The views of a scene show one set of named points, each view turned or mirrored, shifted and resized as a whole, with a little noise and some points left out.

Scene 1
View 1
regim: 9 -2 -13 -5 -6 -10 -12 15 -9 5 -12 -19 -15 14 -5 3 -6 21 -7 1 6 6 0 -4 -15 2 7 7 3 16 10 0 -2 3 10 -16 -5 -6 -3 8 2 -3 2 -5 6 -7 -5 18 -6 -13 6 8 -7 9 13 -8 -5
fifed: 12 6 -3 21 5 -4 -11 18 -11 -1 -5 -14 -10 14 4 10 6 16 -7 -8 -1 19 5 7 -5 -9 14 -14 1 -9 -5 -2 -11 -8 14 7 8 -15 -9 17 -15 5 -13 -1 7 5 -13 27 -2 -13 0 1 -1 -6 3 -13 -2
sisaf: 7 1 -10 9 -3 -6 -9 18 -10 4 -10 -19 -13 12 -3 8 1 17 -6 -4 1 13 1 4 -13 -3 11 -7 1 4 2 -2 -9 -3 10 -6 1 -11 -5 13 -6 -1 -3 -1 10 0 -12 24 -5 -17 4 5 -5 -1 7 -12 -3
nafe: 9 -5 -11 -1 -2 -8 -10 15 -10 1 -14 -19 -11 8 -5 7 -6 16 -5 -4 4 14 -2 2 -13 -1 8 -3 3 10 9 -2 -3 4 9 -7 -1 -8 0 8 -4 0 1 0 5 -1 -10 17 -6 -10 5 9 -8 9 13 -5 -7
Fote: 13 4 -4 14 3 -5 -12 18 -10 0 -5 -13 -12 17 3 7 4 19 -7 -6 1 14 5 3 -6 -8 12 -6 2 -2 -2 -1 -8 -5 14 0 5 -13 -10 14 -10 3 -10 -3 6 0 -8 25 -3 -12 1 1 -1 -4 4 -12 -2
Muku: 21 -2 -5 -2 3 -10 -16 13 -8 -4 -7 -10 -13 20 2 2 -9 24 -9 -1 10 5 4 -7 -2 -5 5 10 8 14 9 1 4 4 16 -8 0 -7 -11 6 -2 6 -4 -7 -4 -9 1 16 -3 -4 3 6 -3 11 13 -2 -6
bulig: 8 -3 -2 21 9 -2 -5 15 -16 -8 -13 -17 -2 -3 0 18 0 1 -2 -17 -5 34 -2 18 -5 -10 14 -33 0 -15 0 -5 -12 -1 8 21 10 -16 4 16 -24 9 -7 11 9 17 -22 21 -5 -7 0 5 -6 -1 7 -4 -9
fip: 19 5 -2 12 5 -7 -15 16 -9 -3 -2 -9 -13 22 6 4 0 22 -9 -4 6 11 7 -1 0 -9 9 1 5 2 -1 0 -4 -3 18 -1 6 -12 -14 12 -8 7 -11 -6 0 -3 -3 23 -1 -7 0 0 0 0 6 -10 -2
Goso: 9 6 -8 13 -2 -4 -11 19 -8 6 -5 -17 -14 18 1 6 6 21 -8 -3 0 11 4 3 -11 -4 12 -3 0 0 -4 -1 -11 -7 12 -6 3 -13 -10 16 -7 -1 -8 -5 10 -1 -10 28 -3 -20 1 2 -2 -6 3 -17 1
Pima: 5 0 -24 -23 -21 -13 -16 18 -2 19 -9 -24 -26 29 -12 -8 -5 39 -12 14 13 -17 2 -18 -26 11 2 35 3 39 13 4 2 3 9 -47 -17 0 -10 4 24 -16 10 -16 8 -25 6 20 -7 -24 10 11 -8 11 16 -17 1
setim: 8 -1 -5 15 4 -4 -8 16 -13 -3 -12 -17 -7 4 0 13 1 9 -4 -10 -2 24 -1 11 -9 -7 13 -20 0 -6 2 -3 -10 -2 9 8 6 -14 1 15 -16 5 -6 5 9 9 -17 21 -5 -11 1 5 -5 -1 6 -7 -7
geli: 10 5 -6 15 0 -4 -11 19 -9 3 -6 -16 -13 17 2 7 6 19 -7 -4 0 13 5 4 -8 -7 13 -7 1 -2 -3 -1 -11 -7 12 -3 4 -14 -9 16 -9 0 -9 -3 9 1 -10 26 -3 -17 1 2 -2 -6 3 -15 0
View 2
Fote: 0 19 7 9 3 -11 -12 6 8 -8 1 -10 -7 -11 14 -17 -10 1 1 11 -3 -9 8 17 -4 5 -1 -8 4 14 5 1 15 -14 6 -14 14 5 6 -6 -17 6 -5 5 -6 6 -14 14 4 -25 -10 16 5 -3 -10 7 -12
sisaf: 1 22 8 16 3 -9 -4 3 9 -3 2 -11 -6 -12 10 -17 -5 -2 -7 6 4 0 6 13 0 3 8 -6 6 14 5 -3 16 -5 9 -15 13 0 9 -10 -11 7 0 0 -12 4 -21 17 1 -18 -7 11 5 -2 -7 5 -7
Goso: 2 16 3 16 2 -10 -9 7 9 -6 0 -12 -7 -12 14 -24 -6 5 -4 8 7 -1 5 15 -3 9 2 -4 8 17 5 0 19 -10 1 -19 17 2 6 -6 -16 3 -5 6 -9 7 -19 15 4 -20 -8 16 8 -2 -8 6 -10
geli: 1 17 4 14 2 -10 -10 6 8 -7 1 -12 -6 -11 14 -21 -7 4 -2 8 4 -4 6 16 -3 7 2 -5 7 16 5 -1 18 -11 4 -17 16 3 6 -7 -15 4 -5 6 -8 6 -18 15 4 -22 -8 15 7 -3 -8 7 -10
regim: 5 23 11 17 -7 -13 4 -10 2 8 7 -14 -7 -16 1 -16 -5 5 -9 -1 6 4 5 14 -7 9 18 -10 5 3 7 -11 7 -4 26 -11 14 -10 6 -12 -11 12 0 0 -19 5 -16 8 3 -18 -4 -1 5 -7 7 7 -1
fifed: -2 20 5 8 8 -8 -15 12 11 -15 0 -8 -5 -9 17 -16 -11 -5 1 15 -5 -13 10 17 -1 1 -6 -6 3 18 3 5 19 -14 -2 -16 12 9 8 -5 -16 5 -3 5 -3 4 -17 19 3 -25 -11 22 3 0 -17 7 -16
bulig: -10 34 14 4 20 -2 -13 15 20 -19 -4 -2 1 -7 18 3 -12 -29 -3 20 -15 -19 14 15 9 -19 -5 -10 -2 17 0 5 16 -6 -1 -11 1 12 19 -8 -4 10 7 -13 -2 -6 -24 33 -2 -25 -17 22 -4 7 -30 5 -18
Pima: 16 12 4 32 -26 -20 16 -25 -10 29 12 -25 -14 -23 -10 -37 6 33 -16 -19 29 27 -3 10 -15 32 36 -6 14 -1 12 -22 5 3 38 -14 27 -25 -3 -14 -16 9 -7 11 -32 14 -15 -7 6 -8 8 -14 15 -15 34 6 12
setim: -5 28 11 10 12 -6 -9 10 15 -11 0 -7 -1 -9 14 -6 -10 -15 -4 14 -6 -11 9 14 4 -8 1 -9 2 14 2 1 15 -6 4 -13 7 6 14 -9 -8 9 3 -6 -7 -2 -22 25 0 -22 -13 16 0 3 -19 5 -13
fip: 1 17 7 3 -4 -14 -13 2 3 -8 4 -11 -9 -13 13 -19 -14 7 5 10 -6 -12 10 20 -10 9 -1 -12 3 8 7 -1 10 -20 11 -12 16 3 0 -5 -21 8 -6 10 -6 10 -8 6 5 -29 -9 13 5 -6 -5 9 -12
Muku: 1 21 12 2 -10 -16 -5 -9 -2 1 8 -13 -9 -16 4 -12 -14 6 3 6 -9 -10 11 19 -13 8 8 -17 0 -2 8 -8 1 -16 28 -6 14 -4 0 -9 -17 14 -4 6 -12 7 -6 1 5 -29 -7 2 2 -10 4 11 -8
nafe: 1 28 13 13 0 -10 1 -5 6 3 5 -11 -4 -14 4 -8 -6 -5 -7 4 -2 -3 8 14 -3 0 14 -12 2 5 5 -8 7 -3 22 -10 10 -5 9 -12 -8 14 3 -6 -17 1 -19 15 1 -20 -7 4 2 -5 -2 7 -5
View 3
Pima: -4 -23 -12 26 -10 -15 2 16 -35 29 -12 10 13 -5 -2 -5 -8 -15 9 7 0 9 7 -2 -28 -3 22 5 2 3 36 32 -7 32 44 38 28 -13 7 7 13 8 28 -9 -16 -3 6 -14 42 -2 -14 -3 -23 13 6 -11 12
Muku: 0 -12 -5 18 -6 -10 -19 -9 -3 25 -2 0 6 -1 -1 9 0 4 -10 13 4 -7 6 -14 -8 -2 2 5 -16 9 -7 11 -2 11 25 23 3 -4 -5 9 -2 0 1 -2 3 -19 4 -2 8 -1 -10 -4 -16 3 3 -9 1
nafe: 4 -1 3 18 -2 -6 -10 -7 -11 22 -4 5 12 4 0 1 -1 5 -8 18 0 -1 1 -9 -11 0 14 -1 -11 13 -4 12 -4 6 21 6 4 0 -3 9 -8 -3 -2 2 -7 -10 0 2 3 -1 -6 -5 -11 10 -8 -19 -1
sisaf: 6 -4 7 16 -8 -3 -1 -7 -9 19 -3 1 14 6 5 2 7 10 -10 21 -8 -3 1 -11 -16 0 13 -5 -7 11 -7 10 -3 8 17 -3 8 -3 -1 8 0 -2 1 -4 -8 -16 1 1 0 1 -4 -4 -5 2 -10 -15 -3
fip: 2 -13 1 14 -13 -5 -11 -12 1 23 1 -6 5 2 4 12 8 13 -14 17 -4 -9 6 -17 -13 -1 -1 1 -15 7 -14 7 0 11 17 10 6 -6 -4 8 4 0 1 -8 3 -27 6 -2 0 1 -6 -3 -8 -6 0 -5 -4
Goso: 6 -10 7 13 -14 -1 2 -7 -8 19 -2 -5 12 7 7 6 12 14 -11 21 -11 -4 2 -13 -20 0 8 -5 -7 8 -9 9 -2 12 15 -5 12 -6 0 7 7 0 4 -10 -6 -23 4 -1 0 3 -4 -3 -2 -5 -8 -10 -4
Fote: 6 -8 5 13 -12 -3 -5 -11 -2 20 0 -5 10 6 5 9 10 16 -15 20 -7 -7 2 -15 -14 -1 4 -4 -11 9 -15 7 -1 9 14 -2 7 -4 -2 8 3 -1 -1 -7 -1 -25 5 0 -4 2 -4 -3 -3 -4 -7 -10 -5
fifed: 7 -6 9 11 -13 0 -3 -14 1 18 2 -7 10 8 7 10 14 19 -17 24 -10 -8 2 -16 -13 0 3 -6 -12 10 -21 2 -1 5 10 -10 4 -3 -3 8 2 -3 -4 -7 -1 -27 4 4 -10 2 -1 -4 1 -7 -10 -10 -8
setim: 9 3 11 13 -5 0 -5 -15 -1 17 0 -1 13 10 5 3 9 16 -17 25 -6 -5 -2 -13 -9 1 10 -7 -12 15 -21 4 -3 -1 10 -13 0 3 -5 9 -8 -6 -9 1 -5 -18 -1 7 -12 2 -1 -5 -1 2 -14 -18 -7
View 4
Fote: 3 -3 5 -7 -7 -1 11 -3 5 -15 6 9 -11 -6 -12 -7 11 5 1 -11 4 -1 5 10 10 -7 -13 -15 -15 3 4 -4 -10 1 8 -1 1 5 2 7 2 3 10 -8 -5 12 -11 19 5 5 2 -4 -5 3 10 2 3
geli: 5 -1 7 -7 -6 -3 9 -2 4 -14 5 12 -8 -4 -10 -4 7 6 1 -10 5 -4 5 9 11 -7 -11 -16 -16 2 4 -5 -12 4 8 -1 -2 3 1 9 3 3 12 -8 -6 13 -10 18 5 5 1 -5 -5 5 7 1 1
Goso: 6 -1 10 -8 -7 -2 9 -2 5 -15 5 13 -7 -4 -10 -4 6 7 0 -10 5 -5 6 8 13 -6 -10 -17 -18 3 5 -6 -14 5 8 0 -3 3 1 10 5 3 13 -8 -7 15 -9 19 5 5 1 -7 -6 6 6 2 -1
setim: -5 -5 -4 -3 -6 -2 13 2 1 -9 3 11 -8 -9 -13 -8 9 1 4 -12 7 -6 3 21 10 -16 -11 -4 -18 5 -1 5 -11 0 5 -4 0 3 -4 7 -1 0 13 -5 0 5 -14 13 3 4 1 2 -6 6 11 -1 9
fip: 6 -3 6 -8 -7 -1 10 -9 4 -19 8 5 -16 -5 -10 -7 15 7 0 -10 2 5 6 5 6 -4 -14 -19 -10 1 7 -6 -8 0 10 -2 6 9 5 5 2 4 7 -8 -5 14 -11 21 5 7 3 -8 -4 1 11 2 4
sisaf: 3 0 6 -5 -4 -3 7 1 -1 -10 3 11 -6 -2 -6 0 8 3 3 -11 7 -3 4 9 11 -11 -5 -11 -15 4 4 -2 -15 4 9 -4 -1 1 -1 9 3 3 11 -5 -5 10 -11 14 6 6 1 -6 -4 9 6 0 3
bulig: -12 -10 -13 -2 -8 -1 18 3 2 -8 1 11 -8 -16 -20 -15 9 -1 5 -13 7 -10 0 31 10 -21 -15 3 -22 7 -5 12 -8 -2 2 -4 0 3 -6 6 -3 -3 15 -5 4 0 -17 11 0 3 0 10 -8 5 17 -2 15
fifed: 0 -6 1 -7 -10 0 15 -2 8 -15 5 11 -10 -9 -17 -12 9 5 1 -11 4 -5 4 16 11 -9 -16 -12 -19 3 2 -1 -8 1 6 1 -1 6 1 8 1 1 14 -9 -3 11 -12 19 3 4 0 1 -8 2 12 1 4
Muku: 6 -1 5 -6 -2 -3 3 -10 -6 -16 8 -1 -18 -2 -2 2 21 4 3 -11 2 14 5 -1 2 -7 -6 -16 -2 1 8 -5 -10 -2 13 -8 12 9 3 0 1 6 1 -3 -4 10 -13 17 7 9 6 -13 1 5 9 0 7
regim: 7 4 11 -4 1 -5 -1 -2 -9 -9 3 7 -9 3 3 10 13 3 5 -11 7 6 5 -1 7 -10 3 -13 -6 4 7 -5 -19 4 13 -9 4 1 -2 5 4 5 4 -2 -6 9 -11 13 8 9 5 -15 1 13 1 -1 2
View 5
setim: 7 17 -14 2 -8 -16 -12 6 -6 -13 5 -3 3 -22 4 2 -6 5 -13 5 2 0 -14 1 9 6 -1 4 10 4 -11 -6 -9 7 6 8 11 14 11 -11 -3 -5 2 5 -9 -8 -3 -11 -11 1 -1 -6 9 1 -13 -2 5
fifed: 7 15 -10 4 -6 -14 -15 5 -6 -14 7 2 4 -23 6 6 -2 1 -25 5 6 4 -16 -5 7 5 -4 -1 8 5 -19 0 -8 4 0 10 7 24 9 -6 1 3 7 -3 -5 -9 3 -8 -15 9 0 -6 5 1 -12 -1 8
geli: 2 9 -4 11 -5 -12 -15 4 -3 -17 3 4 -2 -19 1 -1 -2 0 -23 7 10 -1 -15 -9 4 6 0 -1 3 4 -19 0 -3 2 -1 10 3 22 7 0 -1 5 11 -7 1 -8 5 -4 -12 5 -1 -5 1 -4 -13 -2 6
Fote: 4 11 -6 9 -5 -13 -14 2 -4 -16 4 3 0 -17 4 1 -3 -1 -24 5 9 1 -15 -9 3 7 1 0 5 5 -17 0 -5 4 -1 10 7 22 10 -3 1 4 11 -6 -2 -9 5 -4 -14 6 -1 -6 2 0 -12 1 7
Goso: 1 8 -4 12 -7 -12 -15 5 -4 -17 4 6 -3 -21 1 -1 0 0 -24 8 11 -2 -15 -9 5 5 0 -3 2 3 -21 0 -2 2 -1 10 2 23 5 2 -1 7 10 -9 2 -9 5 -3 -11 5 -2 -5 0 -5 -14 -4 5
Muku: -1 7 1 15 1 -7 -7 -11 6 -19 -5 2 -4 1 -2 -6 -10 -5 -20 3 11 -4 -13 -17 -7 11 13 7 4 10 -6 3 -1 4 -3 7 11 14 17 -4 10 0 17 -14 0 -6 7 1 -14 -1 0 -5 2 5 -6 10 6
fip: 3 10 -3 10 -2 -10 -13 -4 0 -16 2 4 0 -10 2 1 -4 -4 -28 2 9 2 -15 -13 -2 9 3 2 6 9 -15 4 -4 3 -4 9 8 23 12 -3 8 5 16 -12 -1 -8 9 -1 -17 8 0 -6 2 3 -8 6 9
bulig: 11 22 -19 -5 -8 -19 -11 9 -8 -10 8 -7 8 -28 7 7 -7 9 -10 4 -3 4 -14 7 12 7 -6 5 14 4 -9 -8 -14 9 11 8 14 14 12 -18 -4 -9 -3 13 -14 -9 -6 -15 -13 2 -1 -7 13 4 -12 -2 6
regim: -7 2 2 19 -4 -8 -8 -4 4 -21 -6 2 -11 -6 -7 -15 -9 0 -12 9 14 -12 -11 -15 -2 9 14 5 -1 4 -8 -1 4 4 0 6 4 9 11 3 -1 1 13 -11 6 -7 4 1 -7 -8 -3 -4 -1 -7 -10 0 1
Pima: -22 -14 18 40 -3 0 -8 -10 11 -30 -16 12 -25 5 -19 -31 -6 -6 -14 14 27 -23 -10 -30 -10 9 27 2 -15 2 -12 4 19 -2 -7 6 -9 9 5 23 -3 11 24 -30 23 -5 10 13 1 -15 -6 0 -13 -18 -11 -4 -3
nafe: -2 7 -4 13 -4 -11 -8 -2 2 -18 -4 -1 -6 -9 -5 -10 -10 2 -9 8 9 -9 -11 -9 1 9 11 7 2 5 -6 -4 -1 6 3 6 8 8 12 -3 -2 -3 9 -5 0 -7 0 -3 -7 -8 -3 -4 4 -3 -10 0 2
View 6
bulig: -9 27 -43 -10 9 -10 2 43 12 25 15 -43 5 -20 19 15 -4 21 23 -5 0 7 21 -25 -14 -22 3 23 -5 -4 7 -35 -15 -15 -23 26 -45 -14 21 7 -17 -13 4 11 10 9 14 13 16 0 11 -18 5 35 -18 12 14
Muku: 2 31 -28 -12 15 -5 7 7 14 -11 -7 -7 -19 -14 6 -19 3 -6 0 -5 5 -2 12 8 18 -2 -6 13 18 14 -15 -19 -18 -16 -6 11 -16 -5 19 -14 9 -16 0 -3 -6 5 -4 8 9 -14 -1 -5 -5 5 -4 -19 5
sisaf: -10 24 -25 -14 8 -2 3 24 16 -6 1 -28 -10 -16 14 -13 3 5 11 -7 2 -8 9 -16 1 -9 3 19 2 16 -4 -31 -19 -4 -13 12 -16 1 12 -9 0 -17 4 -2 6 -6 -7 7 1 -3 9 -3 -1 13 -8 9 25
Fote: -2 29 -36 -13 8 -2 9 27 23 0 5 -31 -12 -12 10 -14 0 1 5 -1 -1 3 4 -12 5 -13 -3 12 2 11 -10 -29 -14 -4 -10 12 -16 0 16 -3 1 -28 3 -3 1 0 -4 13 9 -4 14 -8 -2 19 -9 0 20
fifed: -3 30 -42 -12 7 -3 9 35 24 9 11 -37 -7 -12 12 -7 -1 6 8 1 -3 8 3 -19 -1 -17 -3 12 -2 6 -8 -32 -11 -4 -12 16 -20 -2 16 2 -4 -31 2 -1 3 3 -1 15 11 -1 17 -12 2 26 -13 5 22
fip: 3 34 -41 -12 8 -2 12 22 25 -2 4 -24 -15 -10 8 -17 0 -3 0 2 -2 7 1 -5 11 -10 -7 8 8 11 -16 -26 -12 -7 -6 12 -13 0 18 -3 4 -33 0 -4 -4 5 -5 15 11 -6 14 -9 -2 17 -9 -10 14
regim: -8 22 -13 -16 11 -3 1 9 10 -21 -9 -13 -16 -17 11 -22 7 -1 7 -11 6 -18 15 -4 10 2 2 21 11 22 -6 -25 -25 -8 -11 8 -11 0 12 -22 10 -7 5 -4 3 -7 -12 2 -3 -10 -3 3 -5 -1 -2 -1 19
Pima: -10 16 12 -20 10 6 0 -13 13 -59 -26 4 -32 -13 8 -54 17 -18 -4 -17 10 -40 4 7 26 18 4 18 20 47 -15 -22 -32 4 -2 -9 19 18 1 -43 30 -5 7 -19 1 -24 -36 -5 -21 -14 -8 22 -12 -28 10 -2 31
setim: -9 26 -34 -12 9 -6 2 34 14 10 9 -36 -2 -18 16 2 -1 13 17 -7 1 0 16 -21 -7 -15 2 20 -1 6 1 -32 -17 -11 -18 19 -31 -7 17 -2 -9 -16 4 5 8 3 5 11 9 -2 10 -11 2 25 -13 10 18
nafe: -10 23 -19 -13 12 -5 0 15 8 -9 -4 -18 -11 -18 13 -11 4 4 12 -12 5 -13 19 -7 4 -3 4 23 10 16 -2 -27 -23 -13 -14 13 -22 -4 15 -16 3 -4 4 1 5 -2 -3 4 1 -9 -1 -2 -3 8 -5 0 16
geli: -5 27 -32 -15 7 -1 7 27 23 -5 5 -32 -11 -12 11 -15 2 1 7 -2 -1 -2 1 -16 3 -12 -1 12 0 14 -10 -31 -15 0 -10 10 -11 4 13 -6 2 -27 4 -5 3 -3 -9 12 5 -1 15 -5 -1 16 -10 6 26

In a view up to two points have been moved. Name them for each view, in the order of its rows, or write none.
view 1: Muku, geli
view 2: none
view 3: Pima
view 4: none
view 5: setim
view 6: fip
